Each row is a point on a landscape with many peaks, with its height.
From any point a climber steps to the highest of the 6 points nearest to it. It stops when none of these is higher. Distance is the straight distance between rows; heights are no part of it.
Lat: |  18 |  16 |  10 | -46 |   1 |   7 | -20 |  -9 |  18 |  -3 |  49 |  15 |  19 |  21 |  19 |  10 | -12 | -16 |  10 |  -6 |  (h 607)
fivi: |  14 |  16 |   1 | -49 |   7 |  15 |  -2 |  15 |  20 |  -1 |  48 |   9 |   2 |  15 | -14 |  -3 | -35 | -22 |  22 |  -7 |  (h 260)
gep: |   3 |   0 |   0 |   1 |   4 |   2 |  -7 |   5 |   1 |  13 |   6 |   4 |   7 |   3 |  25 |   0 |  17 |   3 | -16 |  -6 |  (h 690)
kose: | -16 | -28 |   5 |  39 |  -3 | -17 |  -7 | -11 |  -7 |   9 | -51 | -13 | -11 |  -6 |  14 |   1 |  24 |  19 | -20 |   7 |  (h 483)
metom: | -26 |  -4 | -19 |  21 |  -3 |  15 |  38 |  12 | -14 |  -8 | -21 | -20 | -26 | -28 | -43 | -27 | -27 |  -5 |  32 |   2 |  (h 635)
mugu: |  17 |  12 |  18 | -28 |  -6 |  -7 | -27 | -22 |   7 |  11 |  28 |  18 |  24 |  25 |  37 |  24 |  18 |   3 |  -6 |  -9 |  (h 608)
gikes: | -31 |  -8 | -20 |  30 | -10 |  -2 |  30 |   1 |  -9 |  -8 | -34 | -23 | -15 | -19 | -23 | -22 | -15 |  -3 |  15 |   7 |  (h 618)
kepi: | -16 | -19 |   2 |  23 |  -2 | -13 | -11 |  -6 |  -9 |   6 | -40 |  -8 | -13 |  -3 |  28 |   5 |  35 |  14 | -21 |  -3 |  (h 346)
Defev: |  16 |  11 |  20 | -23 |  -6 |  -4 | -27 | -21 |  10 |  16 |  26 |  17 |  28 |  20 |  39 |  24 |  21 |   9 | -11 |  -8 |  (h 579)
Til: |   1 |   9 |  -4 |  -5 |   2 |   4 |   1 |   4 |   3 |   1 |  14 |   6 |   1 |   2 |  -6 |   0 |  11 |   1 | -11 |   4 |  (h 708)
zorud: |  16 |  21 |  -2 | -35 |   4 |   6 |  -8 |  11 |  12 |  -4 |  39 |   6 |   7 |  20 |   2 |  12 | -17 | -14 |  15 | -10 |  (h 622)
gakal: |  22 |  14 |  17 | -36 |  -5 |   3 | -26 | -10 |   4 |   4 |  40 |  22 |  24 |  30 |  27 |  19 |   9 |   1 |   3 |  -9 |  (h 670)
badek: |   1 |   8 |  -1 | -15 |   6 |  22 |   5 |   9 |  12 |  -1 |  23 |   6 |   3 |   9 | -27 |  -9 | -19 |  -3 |   2 |   3 |  (h 638)
Fik: |  16 |  14 |  14 |  -9 |   1 | -13 | -17 | -11 |   2 |  13 |  16 |  11 |  23 |  10 |  38 |  24 |  16 |   9 | -14 | -15 |  (h 593)
fufog: |  -3 | -21 |  -7 |  26 |  -3 |  -7 |   5 |   2 | -14 |  -7 | -34 | -10 | -12 | -12 | -10 | -11 |   1 |   5 |   5 |  16 |  (h 766)
ralu: |  18 |   6 |  24 | -23 |  -3 |  -9 | -28 | -23 |   7 |  18 |  22 |  26 |  27 |  22 |  54 |  19 |  32 |  23 | -21 |  -8 |  (h 496)
lis: |  15 |  20 |   1 | -14 |   1 |   2 |  -8 |   7 |  15 |   7 |  24 |   5 |  12 |  15 |   5 |  11 |  -7 |  -5 |   2 |  -5 |  (h 564)
gek: |  19 |  11 |   6 |   2 |  -3 |  -9 | -12 |   1 |  -3 |  10 |   7 |  12 |  13 |   6 |  34 |  17 |  19 |   7 | -11 | -14 |  (h 719)
fodel: | -27 |  -1 | -21 |  21 |  -9 |   6 |  35 |   8 | -18 | -15 | -26 | -20 | -20 | -22 | -35 | -26 | -21 |  -4 |  21 |   6 |  (h 550)
dat: |   6 |  17 |  -2 | -34 |   5 |  19 |   1 |  19 |  20 |  -1 |  40 |   7 |   1 |  15 | -19 |  -2 | -29 | -17 |  16 |   1 |  (h 755)
Kitet: | -14 | -18 |   2 |  16 |   4 | -10 | -11 |  -5 |  -8 |   7 | -33 |  -8 | -11 |  -7 |  19 |   1 |  33 |  14 | -16 |  -1 |  (h 319)
Loru: | 11 | 20 | -5 | -9 |  1 |  9 | -5 | 12 | 10 | -1 | 25 |  6 |  6 | 14 | -4 |  7 | -4 | -6 |  0 | -4 |  (h 424)
puza: |  14 |   1 |  23 | -22 |  -2 | -11 | -29 | -20 |   4 |  21 |  18 |  19 |  23 |  19 |  55 |  22 |  34 |  21 | -20 |  -8 |  (h 403)
dol: | -17 | -21 |   1 |  16 |   6 | -11 |  -6 |  -8 |   0 |   2 | -27 | -11 |  -5 | -10 |  12 |  -2 |  21 |   7 | -14 |   7 |  (h 452)
biri: |  15 |  19 |  -4 | -21 |   1 |   8 |  -1 |  15 |  11 |   1 |  26 |   1 |   3 |  19 |  -8 |   6 | -10 |  -7 |   2 |  -7 |  (h 495)
gugoz: | -16 | -40 |  -2 |  56 | -11 | -17 |  10 | -17 | -16 |  10 | -55 | -16 | -16 | -12 |  18 |  -3 |  26 |  22 | -25 |   7 |  (h 364)
Tosuz: | -12 | -20 |   3 |  22 |   4 | -13 |  -3 |  -8 |   0 |   5 | -36 | -10 | -12 |  -9 |   8 |   0 |  18 |   8 | -11 |  12 |  (h 491)
barag: |  13 |  12 |  -4 | -14 |  -2 |  14 |   4 |  16 |   5 |   3 |  26 |   7 |  -2 |  16 | -13 |  -2 |  -7 |  -5 |   1 |  -2 |  (h 492)
virud: |  -3 |  -5 |   3 |   8 |  -1 |  -8 |  -4 |   3 |  -5 |   7 |  -7 |   5 |   3 |  -1 |  34 |   5 |  32 |   5 | -17 |  -8 |  (h 511)
vota: | -15 | -24 |   1 |  22 |   5 | -11 |  -8 |  -4 |  -6 |   5 | -40 | -10 |  -8 | -11 |  14 |   3 |  29 |  14 | -15 |   7 |  (h 392)
fikad: | -15 | -20 |  -9 |  33 |  -4 |  -4 |  15 |   1 |  -8 |  -7 | -33 | -16 |  -8 | -16 | -14 | -24 | -10 |   6 |   8 |  10 |  (h 889)
dun: |   9 |   8 |  13 |   1 |  -5 | -18 | -13 |  -3 |   3 |  10 |   0 |  10 |  19 |   1 |  44 |  20 |  25 |  11 | -20 |  -6 |  (h 475)
Vovum: |  -6 |   2 |  -4 |   0 |   0 |  -1 |  -1 |   1 |  -1 |   2 |  -2 |   3 |   2 |  -6 |   1 |  -1 |  18 |  -1 | -14 |   4 |  (h 688)
bigu: |  18 |  21 |   1 | -49 |   7 |  16 | -11 |  14 |  18 |  -2 |  53 |  13 |   1 |  16 |  -4 |  -4 | -33 | -25 |  22 | -14 |  (h 698)
Vod: |  -2 |  11 |  -5 |   3 |   2 |   6 |  17 |   3 |  -8 | -13 |  -1 |   2 |  -8 |  -9 | -47 |  -7 | -35 | -15 |  19 |   5 |  (h 489)
Redur: |  -2 |   5 |  -7 |  -5 |   2 |   6 |   2 |   0 |  -5 |  -5 |   4 |   4 |  -3 |  -4 | -15 |  -6 |   6 |   2 |  -8 |   0 |  (h 468)
gaz: | -12 | -30 |   5 |  33 |   2 | -14 |  -7 |  -8 |  -7 |   6 | -49 | -13 | -10 |  -4 |  15 |   7 |  27 |  17 | -21 |   3 |  (h 675)
Novis: |   1 | -11 |  -4 |   6 |   5 |   0 |   1 |   1 | -11 |  -4 | -12 |  -2 |  -8 | -12 | -16 |  -5 |   0 |  -1 |   5 |   4 |  (h 706)
Gosek: |  14 |  19 |   5 | -52 |   9 |  16 |  -4 |  18 |  24 |  -4 |  53 |  14 |   6 |  13 | -13 |   0 | -36 | -28 |  24 | -12 |  (h 41)
zusiv: | -21 |  -5 | -20 |  21 |  -8 |   7 |  36 |  10 | -16 | -12 | -18 | -10 | -20 | -25 | -38 | -23 | -24 |  -8 |  29 |   9 |  (h 434)
Bubut: |  -2 |  -7 |  -1 |  10 |   7 |   1 |   7 |   0 |  -4 |  -7 | -14 |  -1 | -10 | -19 | -22 | -11 | -13 |   2 |   5 |   9 |  (h 665)
mupiz: |   5 |  -3 |   4 |   5 |   2 |  -6 |  -4 |   6 |   0 |   8 |  -1 |   7 |   7 |   0 |  34 |   3 |  28 |   9 | -14 | -11 |  (h 641)
roper: |  -8 |  -9 |   3 |  12 |   4 |  -3 |  -6 |  -3 |   0 |   8 |  -8 |   0 |   1 |  -7 |  18 |  -5 |  24 |   6 | -15 |   2 |  (h 595)
dofa: |  -8 |   2 |  -9 |  14 |  -3 |   6 |  27 |  10 | -12 | -12 |  -9 |  -6 | -12 | -20 | -42 | -14 | -28 |  -9 |  24 |   8 |  (h 64)
neda: | -26 | -15 | -12 |  34 | -10 |  -4 |  20 |  -3 |  -9 |  -7 | -40 | -27 | -14 | -22 | -18 | -25 | -15 |   3 |   9 |   9 |  (h 721)
Vupud: |   9 |  19 |   1 | -44 |   6 |  20 |   1 |  21 |  24 |  -3 |  44 |  10 |   2 |  11 | -19 |  -2 | -37 | -26 |  21 |  -4 |  (h 324)
vum: | -18 | -23 |   2 |  18 |   4 | -10 | -14 |  -8 |  -6 |   4 | -38 |  -5 | -15 |  -2 |  19 |   4 |  30 |  13 | -19 |   3 |  (h 299)
riba: |  -3 |   1 |  -8 |  -5 |   2 |   6 |   4 |  -1 |  -7 |  -4 |   4 |   7 |  -8 |  -8 | -16 |  -5 |   2 |   0 |  -4 |   1 |  (h 527)
tilu: |   5 |   8 |  -6 | -20 |   7 |  20 |   5 |  12 |  10 |  -2 |  30 |   5 |   0 |  17 | -22 |  -5 | -19 | -11 |   7 |  -7 |  (h 621)
gipuf: | -14 | -13 |   0 |  15 |  -1 | -11 |  -8 |  -4 |  -7 |   2 | -26 |  -6 |  -4 |  -3 |  25 |   5 |  36 |  15 | -22 |  -3 |  (h 288)
tira: | -11 |  -5 |  -1 |   4 |   7 |  -2 |  -4 |  -3 |  -2 |   1 |  -5 |   1 |   1 | -10 |   5 |  -3 |  21 |   1 | -14 |   7 |  (h 915)
rorin: |  12 |  17 |   8 | -37 |  -1 |   4 | -18 |  -3 |  12 |  -3 |  43 |   7 |  18 |  18 |  14 |  10 | -12 | -12 |   9 |  -7 |  (h 663)
beko: |  20 |  12 |   8 | -18 |  -1 |  -4 | -17 |  -9 |   3 |   9 |  25 |  12 |  19 |  17 |  27 |  17 |   8 |   3 |  -2 | -16 |  (h 623)
morum: |   9 |   3 |  15 |   0 |   3 | -21 | -17 |  -9 |   5 |  15 |   2 |  10 |  19 |   2 |  55 |  24 |  22 |  11 | -16 |  -6 |  (h 311)
nenu: |  -9 | -13 |  -5 |  25 |  -2 |  -1 |  11 |   6 |  -8 |  -7 | -23 | -11 | -11 | -18 | -19 | -14 | -13 |   0 |  16 |  11 |  (h 744)
Pagok: |  20 |  14 |  15 | -32 |  -8 |  -3 | -23 | -15 |   5 |   2 |  33 |  18 |  20 |  30 |  31 |  23 |  11 |   2 |   0 | -11 |  (h 633)
Zav: |  -3 |  -5 |   4 |  12 |  -9 | -17 |  -7 |   2 |   0 |   5 |  -8 |   4 |   8 |  -2 |  48 |  10 |  36 |  15 | -20 |  -4 |  (h 448)
nudo: |   2 |   6 |   1 |   4 |   1 |   3 |  -6 |   6 |   7 |   9 |  11 |   5 |   4 |  -4 |  11 |  -2 |  12 |   1 | -12 |  -1 |  (h 615)
zudi: |   5 |  -2 |   8 |  11 |  -6 | -18 | -11 |   2 |   0 |  12 |  -7 |   8 |  15 |  -3 |  50 |  17 |  30 |  14 | -17 |  -6 |  (h 473)
rivo: |  19 |   2 |  25 | -16 |   2 | -14 | -20 | -23 |   3 |  21 |  12 |  19 |  23 |   8 |  51 |  20 |  27 |  25 | -21 | -11 |  (h 176)
lif: |  -6 |   0 |  -3 |   6 |   5 |   3 |  10 |   2 |   0 | -10 |  -7 |  -3 |  -6 | -18 | -37 |  -4 | -25 |  -3 |  11 |   9 |  (h 330)
dusez: | -17 | -21 | -13 |  47 | -11 | -10 |  19 |  -7 | -16 |  -6 | -48 | -18 | -16 | -10 |  -2 | -22 |   6 |   9 |   0 |   4 |  (h 449)
ves: |  13 |  10 |   7 | -17 |   6 |   1 | -15 |  -1 |  16 |   7 |  28 |   3 |  13 |  13 |  18 |  10 |   1 |   3 |   0 | -14 |  (h 606)
Duvi: |  -4 |  10 |  -3 |  -6 |   4 |  12 |  12 |   6 |  -8 | -13 |   2 |   1 |  -9 | -10 | -50 |  -4 | -37 | -13 |  20 |   1 |  (h 636)
pafe: | -17 |  -6 |   1 |  14 |  -8 | -19 | -11 |  -5 |  -8 |   4 | -27 |   0 |  -3 |  -1 |  37 |  11 |  42 |  14 | -24 |  -3 |  (h 304)
faba: |  -5 |  11 |  -4 | -17 |   2 |  17 |  14 |   5 |  -5 | -13 |   8 |   1 |  -3 |   2 | -48 |   0 | -33 | -15 |  16 |   3 |  (h 686)
vir: |  17 |  12 |  25 | -17 |   0 | -11 | -24 | -20 |   5 |  15 |  19 |  19 |  26 |  11 |  43 |  22 |  21 |  11 | -18 |  -7 |  (h 466)
nodav: |  -6 |  13 |  -1 | -21 |   2 |  21 |  15 |   3 |   1 | -15 |  21 |   0 |   0 |   5 | -37 |  -3 | -28 | -15 |   8 |   6 |  (h 676)
mazek: |  18 |  21 |  -4 | -26 |   2 |   1 |  -7 |  11 |  12 |   1 |  31 |   2 |   9 |  16 |   2 |  10 | -13 | -11 |   4 |  -5 |  (h 545)
ligor: |  -7 |   1 |  -6 |  16 |  -1 |  -1 |  19 |   7 |  -5 | -14 | -13 |  -5 |  -9 | -22 | -31 | -10 | -22 |  -8 |  16 |  14 |  (h 243)
zimaf: | -23 |  -7 | -16 |  22 | -13 |  -2 |  29 |   5 |  -7 | -16 | -28 | -19 | -15 | -23 | -28 | -20 | -16 |  -1 |  21 |  12 |  (h 529)
mivus: |  -4 |  -7 |   1 |  11 |   9 |   5 |  12 |   4 |  -3 |  -4 | -10 |  -5 | -10 | -18 | -24 |  -8 | -20 |  -1 |  10 |  10 |  (h 576)
Gode: |  13 |  12 |  25 | -12 |   1 | -16 | -21 | -20 |   7 |  17 |  17 |  16 |  26 |  12 |  46 |  24 |  20 |  18 | -19 | -13 |  (h 340)
gekez: |  24 |  21 |   2 | -51 |   0 |   6 | -16 |   9 |  10 |  -7 |  55 |  19 |  10 |  22 |  -1 |   1 | -26 | -26 |  15 | -16 |  (h 79)
dinat: |  15 |  17 |   7 | -17 |   5 |   0 | -17 |   1 |  14 |   3 |  33 |   4 |  14 |  17 |  18 |  14 |  -8 |  -3 |   7 |  -9 |  (h 666)
meso: |  23 |   9 |  12 | -28 |  -2 |   2 | -22 | -12 |   2 |   3 |  35 |  11 |  20 |  25 |  27 |  16 |   1 |   1 |   2 | -15 |  (h 685)
gana: | -26 |  -5 | -18 |  17 |  -1 |  16 |  40 |  10 |  -6 |  -8 | -20 | -15 | -23 | -31 | -51 | -29 | -30 | -15 |  32 |   7 |  (h 734)
Rine: |  22 |  14 |  10 | -32 |   4 |   6 | -21 |  -8 |  11 |   1 |  43 |  10 |  19 |  24 |  23 |  12 |  -9 |  -4 |  10 |  -8 |  (h 849)
Ridu: |   2 |  16 |   0 | -30 |   1 |  25 |  10 |  12 |  16 |  -8 |  28 |   3 |   2 |  14 | -30 |  -4 | -25 | -18 |  14 |  10 |  (h 652)
veleg: |  -9 | -23 |  -2 |  32 |  -4 | -16 |   3 |  -3 |  -3 |   0 | -46 | -13 |  -8 |  -9 |   2 |  -2 |  13 |   7 | -12 |  16 |  (h 482)
pilem: |  13 |   7 |   4 |   5 |  -2 | -12 |  -9 |   4 |   4 |   6 |   1 |  10 |  12 |   1 |  44 |  18 |  25 |  14 | -21 |  -6 |  (h 591)
Sopu: |  -8 | -23 | -12 |  33 | -11 | -11 |  12 |  -2 | -12 |  -7 | -44 | -14 | -12 | -10 |  -6 | -12 |   4 |   7 |   2 |  11 |  (h 679)
Nema: |  -1 |  14 |   1 | -23 |   0 |  23 |   8 |  13 |  15 |  -3 |  29 |   4 |   3 |  11 | -28 |  -9 | -26 | -15 |  11 |   5 |  (h 659)
Pevuv: |  18 |  23 |   0 | -42 |   3 |   8 | -11 |  13 |   9 |  -4 |  41 |   4 |   0 |  19 |  -3 |   9 | -22 | -17 |  15 | -10 |  (h 536)
ranu: | -18 |  -5 | -14 |  14 |  -5 |  18 |  39 |  12 | -12 | -11 |  -8 |  -8 | -18 | -26 | -48 | -23 | -35 | -13 |  29 |   5 |  (h 500)
Revof: |  23 |  10 |  10 |  -6 |   2 |  -7 | -16 | -10 |   0 |   7 |  19 |   7 |  15 |  13 |  36 |  21 |  11 |   7 | -10 | -16 |  (h 684)
Kar: |  15 |  15 |  -6 | -26 |   5 |  14 |  -4 |  13 |  10 |   1 |  34 |   5 |   2 |  19 |  -4 |   2 | -16 | -11 |  10 |  -5 |  (h 544)
viza: | -17 | -34 |   1 |  49 |  -8 | -15 |   2 | -11 |  -9 |  10 | -51 | -12 |  -9 |  -8 |  12 |   2 |  18 |  20 | -18 |   9 |  (h 365)
Reveg: |  -3 |  -4 |  -4 |   0 |   7 |   3 |   0 |  -1 |  -9 |  -4 |  -3 |   6 | -10 | -10 | -15 |  -6 |   0 |   1 |  -5 |   3 |  (h 637)
gibus: |  -4 |   9 |  -5 |  -2 |   0 |   3 |  -4 |   2 |   2 |   2 |  10 |   8 |   5 |   1 |  -1 |   2 |  11 |  -4 | -11 |   2 |  (h 430)
Razu: |  -5 | -19 |  -7 |  36 | -15 | -12 |   8 |  -2 | -10 |  -6 | -44 | -12 | -12 | -11 |  -4 |  -6 |  13 |   7 |   1 |   8 |  (h 597)
bef: |  22 |  10 |  10 | -25 |  -1 |   1 | -23 | -12 |  11 |   6 |  34 |   7 |  17 |  19 |  26 |  15 |   3 |   2 |   5 | -15 |  (h 682)
Gezu: | -21 | -31 |   1 |  46 | -10 | -23 |  10 | -16 | -10 |  10 | -50 | -19 | -14 | -11 |  10 |  -5 |  18 |  14 | -20 |  13 |  (h 302)
Bezip: |   7 |  12 |  -6 |  -8 |  -1 |   9 |  -1 |   6 |   4 |  -1 |  15 |   5 |   4 |   8 | -10 |   1 |  -1 |  -7 |  -3 |  -4 |  (h 297)
Tumog: | -14 | -35 |   2 |  44 |  -5 | -22 |  -1 | -14 | -10 |   9 | -53 | -11 | -16 |  -5 |  16 |   3 |  28 |  20 | -21 |   2 |  (h 472)
vomu: |  18 |  16 |   2 | -39 |   8 |  15 |  -4 |  17 |  18 |  -1 |  45 |  10 |   1 |  20 |  -7 |   1 | -29 | -19 |  19 |  -5 |  (h 844)
Zazet: | -16 | -30 |  -3 |  41 |  -7 | -15 |   4 | -10 |   0 |   4 | -48 | -14 |  -5 | -10 |   9 |  -2 |  18 |  12 | -19 |  16 |  (h 289)
Tup: | -16 | -14 |   1 |  14 |   7 |  -8 |  -6 |  -6 |  -4 |   4 | -21 |  -5 |  -4 | -10 |  10 |  -2 |  26 |   5 | -17 |   4 |  (h 575)
met: |  23 |  10 |   7 |   0 |   6 |   1 |  -9 |   3 |   5 |  13 |  11 |  12 |  13 |  10 |  25 |  11 |   7 |   7 |  -8 | -11 |  (h 779)
Kagab: | -13 | -21 |   0 |  23 |   0 | -15 |  -7 | -10 | -11 |   8 | -44 |  -9 | -11 |  -5 |  21 |   7 |  36 |  19 | -21 |  -3 |  (h 441)
fer: |  -6 |  -9 |  -5 |  11 |   2 | -16 |  -3 |  -5 |  -6 |  -8 | -23 |  -6 |  -6 | -11 |  -2 |   2 |  16 |   4 |  -7 |  13 |  (h 699)
tuv: |  16 |   8 |   6 |   2 |   4 |   0 | -11 |   3 |   3 |  12 |  11 |   8 |  11 |   5 |  19 |   8 |  10 |   3 | -11 |  -9 |  (h 846)
gudi: |  -5 | -15 |   0 |  12 |   7 |   1 |   7 |   2 |  -2 | -12 | -14 |  -1 | -10 | -18 | -23 | -12 | -14 |  -1 |   7 |   8 |  (h 667)
Seto: | -13 | -24 |   4 |  29 |   2 | -17 |  -8 | -12 |  -4 |   6 | -42 | -11 |  -8 | -10 |  12 |   3 |  22 |  13 | -12 |   7 |  (h 416)
matok: | -12 |  -3 | -11 |  14 |  -1 |  17 |  33 |  13 | -12 |  -9 |  -6 |  -7 | -14 | -21 | -44 | -23 | -33 | -11 |  29 |   1 |  (h 300)
nolo: | -17 |  -7 |  -6 |  23 |  -7 |  -2 |  22 |   7 |  -6 | -11 | -20 | -13 | -11 | -23 | -29 | -16 | -19 |  -3 |  17 |  17 |  (h 520)
sas: |  -2 | -11 |  -4 |   5 |   8 |  -7 |   5 |  -2 | -10 |  -7 | -20 |  -4 | -10 | -17 | -12 |  -7 |   7 |   0 |  -1 |   9 |  (h 727)
Tivos: | -20 | -22 | -11 |  47 | -15 | -11 |  18 | -15 | -15 |  -7 | -48 | -19 | -15 | -12 |  -2 | -14 |  10 |   8 |  -8 |  13 |  (h 309)
zuzu: | -32 |  -5 | -14 |  17 |  -1 |  23 |  46 |   7 | -12 |  -1 | -23 | -26 | -24 | -32 | -53 | -31 | -30 | -14 |  28 |   9 |  (h 671)
vel: | -11 | -22 | -11 |  37 |  -8 | -13 |  13 |  -7 | -15 |  -8 | -41 | -19 | -13 | -10 |  -6 | -16 |   8 |  12 |   3 |   9 |  (h 573)
ful: |  20 |  12 |  14 | -27 |  -1 |  -2 | -23 | -10 |   1 |   4 |  26 |  13 |  17 |  22 |  26 |  22 |  10 |   5 |  -1 | -12 |  (h 627)
mur: |  -3 |  16 |  -4 | -29 |   2 |  23 |  13 |   6 |   5 | -16 |  23 |   3 |   0 |  12 | -38 |  -9 | -27 | -17 |   9 |  11 |  (h 672)
nim: |  16 |  22 |  -1 | -40 |   3 |   4 | -13 |   3 |  14 |  -3 |  43 |   5 |   9 |  21 |   5 |  10 | -17 | -12 |  11 | -12 |  (h 730)
tobut: |  11 |   5 |   7 |   6 |  -1 |  -4 |  -7 |   3 |   0 |  10 |   2 |   8 |  11 |   3 |  37 |  11 |  24 |   6 | -16 | -12 |  (h 689)
nal: |  -6 |   8 |  -2 |  -8 |  10 |  11 |   4 |  -2 |   0 |  -8 |   8 |   3 |  -1 |  -1 | -34 | -11 | -19 |  -9 |   3 |   6 |  (h 617)
fima: |  -8 | -16 |   0 |  23 |  -3 | -14 |   0 |  -7 |  -6 |  -4 | -35 | -15 |  -9 |  -8 |  -4 |   3 |  18 |   4 |  -7 |  14 |  (h 634)
debon: |  -4 |  11 |  -1 | -17 |   3 |  17 |   9 |   6 |   7 |  -8 |  17 |   0 |   2 |   4 | -37 | -11 | -22 |  -9 |   3 |   7 |  (h 664)
nuvim: |  -5 | -20 |  -6 |  27 |  -6 | -14 |   8 |  -2 | -10 |  -8 | -40 | -10 | -10 | -12 |  -6 |  -5 |   7 |   7 |   0 |  16 |  (h 709)
biv: |  -4 |   4 |   1 | -16 |   6 |  17 |   6 |   3 |   0 |  -4 |  14 |   5 |   3 |   5 | -26 |  -6 | -15 |  -1 |   0 |   3 |  (h 577)
mosid: |  -2 |   1 |  -5 |   7 |  -1 |  14 |  22 |   9 |  -9 | -12 |   0 |  -3 | -12 | -14 | -49 |  -6 | -40 | -11 |  25 |  -1 |  (h 399)
Bolur: |  16 |  13 |  -2 | -30 |   7 |  22 |   4 |  17 |  18 |   1 |  38 |   4 |  -3 |  18 | -11 |   1 | -22 | -11 |  15 |  -7 |  (h 610)
nusuz: |   6 |   7 |  -2 | -14 |   1 |  17 |   2 |   7 |   4 |   1 |  18 |   4 |   1 |   9 | -21 |  -9 | -10 |  -3 |   1 |  -2 |  (h 535)
torob: |  -8 |  -4 |  -4 |   6 |   2 |  -6 |  -3 |  -4 |  -7 |  -5 | -14 |  -3 |  -6 | -11 |  -5 |  -1 |  17 |   0 | -11 |   7 |  (h 736)
Nav: |  19 |  21 |   5 | -47 |   0 |   3 | -17 |   2 |  15 |  -5 |  53 |  11 |  13 |  21 |   8 |   9 | -16 | -19 |  14 |  -9 |  (h 474)
gimez: |  23 |  16 |  11 | -20 |  -5 |  -7 | -22 | -13 |   3 |   8 |  18 |  12 |  22 |  22 |  30 |  22 |  16 |   7 |  -7 | -13 |  (h 603)
Zumat: |   3 |  13 |   1 |  -7 |   1 |   3 |  -2 |   8 |  11 |   9 |  15 |   5 |  10 |   4 |   5 |  -1 |   8 |  -3 | -15 |   0 |  (h 745)
vube: | -25 |  -4 | -18 |  19 |  -4 |  12 |  37 |   6 | -16 | -10 | -27 | -22 | -25 | -26 | -43 | -27 | -22 |  -5 |  29 |   3 |  (h 632)
sifu: |   5 |   1 |  -5 |  -6 |   7 |  12 |   3 |  -1 |  -3 |  -1 |  10 |   4 |  -4 |   3 | -19 |  -7 |  -5 |  -2 |  -3 |   1 |  (h 379)
kotuf: |  15 |   4 |   5 |   1 |   5 |  -4 |  -7 |   3 |   2 |   8 |   9 |  10 |  11 |   1 |  30 |   7 |  15 |   6 |  -9 | -13 |  (h 767)
nel: | -21 | -24 | -13 |  44 | -10 |  -8 |  17 |  -4 | -16 |  -9 | -43 | -22 | -17 | -13 |  -8 | -18 |  -1 |  11 |   9 |   2 |  (h 594)
sibus: |  -6 |   2 |  -5 |   6 |   3 |   5 |  11 |   0 |  -5 | -10 |  -3 |  -4 |  -7 | -14 | -39 |  -3 | -28 | -12 |  12 |  12 |  (h 326)
gab: |  -3 |   0 |  -1 |  -1 |   9 |   8 |   5 |  -1 |  -4 |  -5 |   1 |   2 | -10 | -13 | -27 | -11 | -15 |  -3 |   3 |   6 |  (h 515)
Bito: | -17 | -21 | -11 |  47 | -14 | -17 |  10 | -10 | -13 |  -1 | -49 | -18 | -11 |  -9 |   2 |  -9 |  15 |   6 | -11 |  13 |  (h 295)
sovon: |  -7 |  -3 |  -2 |   3 |  10 |   5 |   8 |  -3 |  -3 |  -6 |  -1 |  -4 |  -5 | -16 | -33 |  -4 | -22 |  -6 |   3 |   6 |  (h 458)
rutu: |  13 |  23 |   0 | -25 |   2 |   4 | -11 |   2 |  15 |   1 |  34 |   2 |  11 |  20 |   2 |  12 |  -9 |  -8 |   3 |  -7 |  (h 585)
Moru: |  18 |  16 |   3 | -44 |   5 |  10 | -11 |  13 |  12 |  -5 |  43 |   8 |   3 |  18 |   0 |   5 | -25 | -18 |  15 | -14 |  (h 422)
zuke: |   6 |  -3 |   2 |   9 |  -4 |  -9 |  -9 |   5 |  -6 |   9 |  -4 |   6 |   9 |  -2 |  37 |   5 |  31 |   8 | -15 |  -7 |  (h 574)
mebop: |  -3 | -11 |  -3 |  15 |   7 |  -5 |   7 |   2 | -10 |  -8 | -18 |  -6 |  -8 | -11 | -19 | -12 |  -7 |   2 |   6 |   8 |  (h 711)

For each start below, name the point where the climber stops.
nusuz => faba
barag => vomu
sifu => tira

Call two points neighbours if one is among the 6 nearest of the other. Go from one point of each pair to the other, from neighbour to neighbour, staying as high as possible. Name the lowest point that can't be avoided.
nim / gaz => Seto
fikad / tuv => Vovum
faba / vomu => Nema
tira / fikad => mebop
nim / Rine => rorin
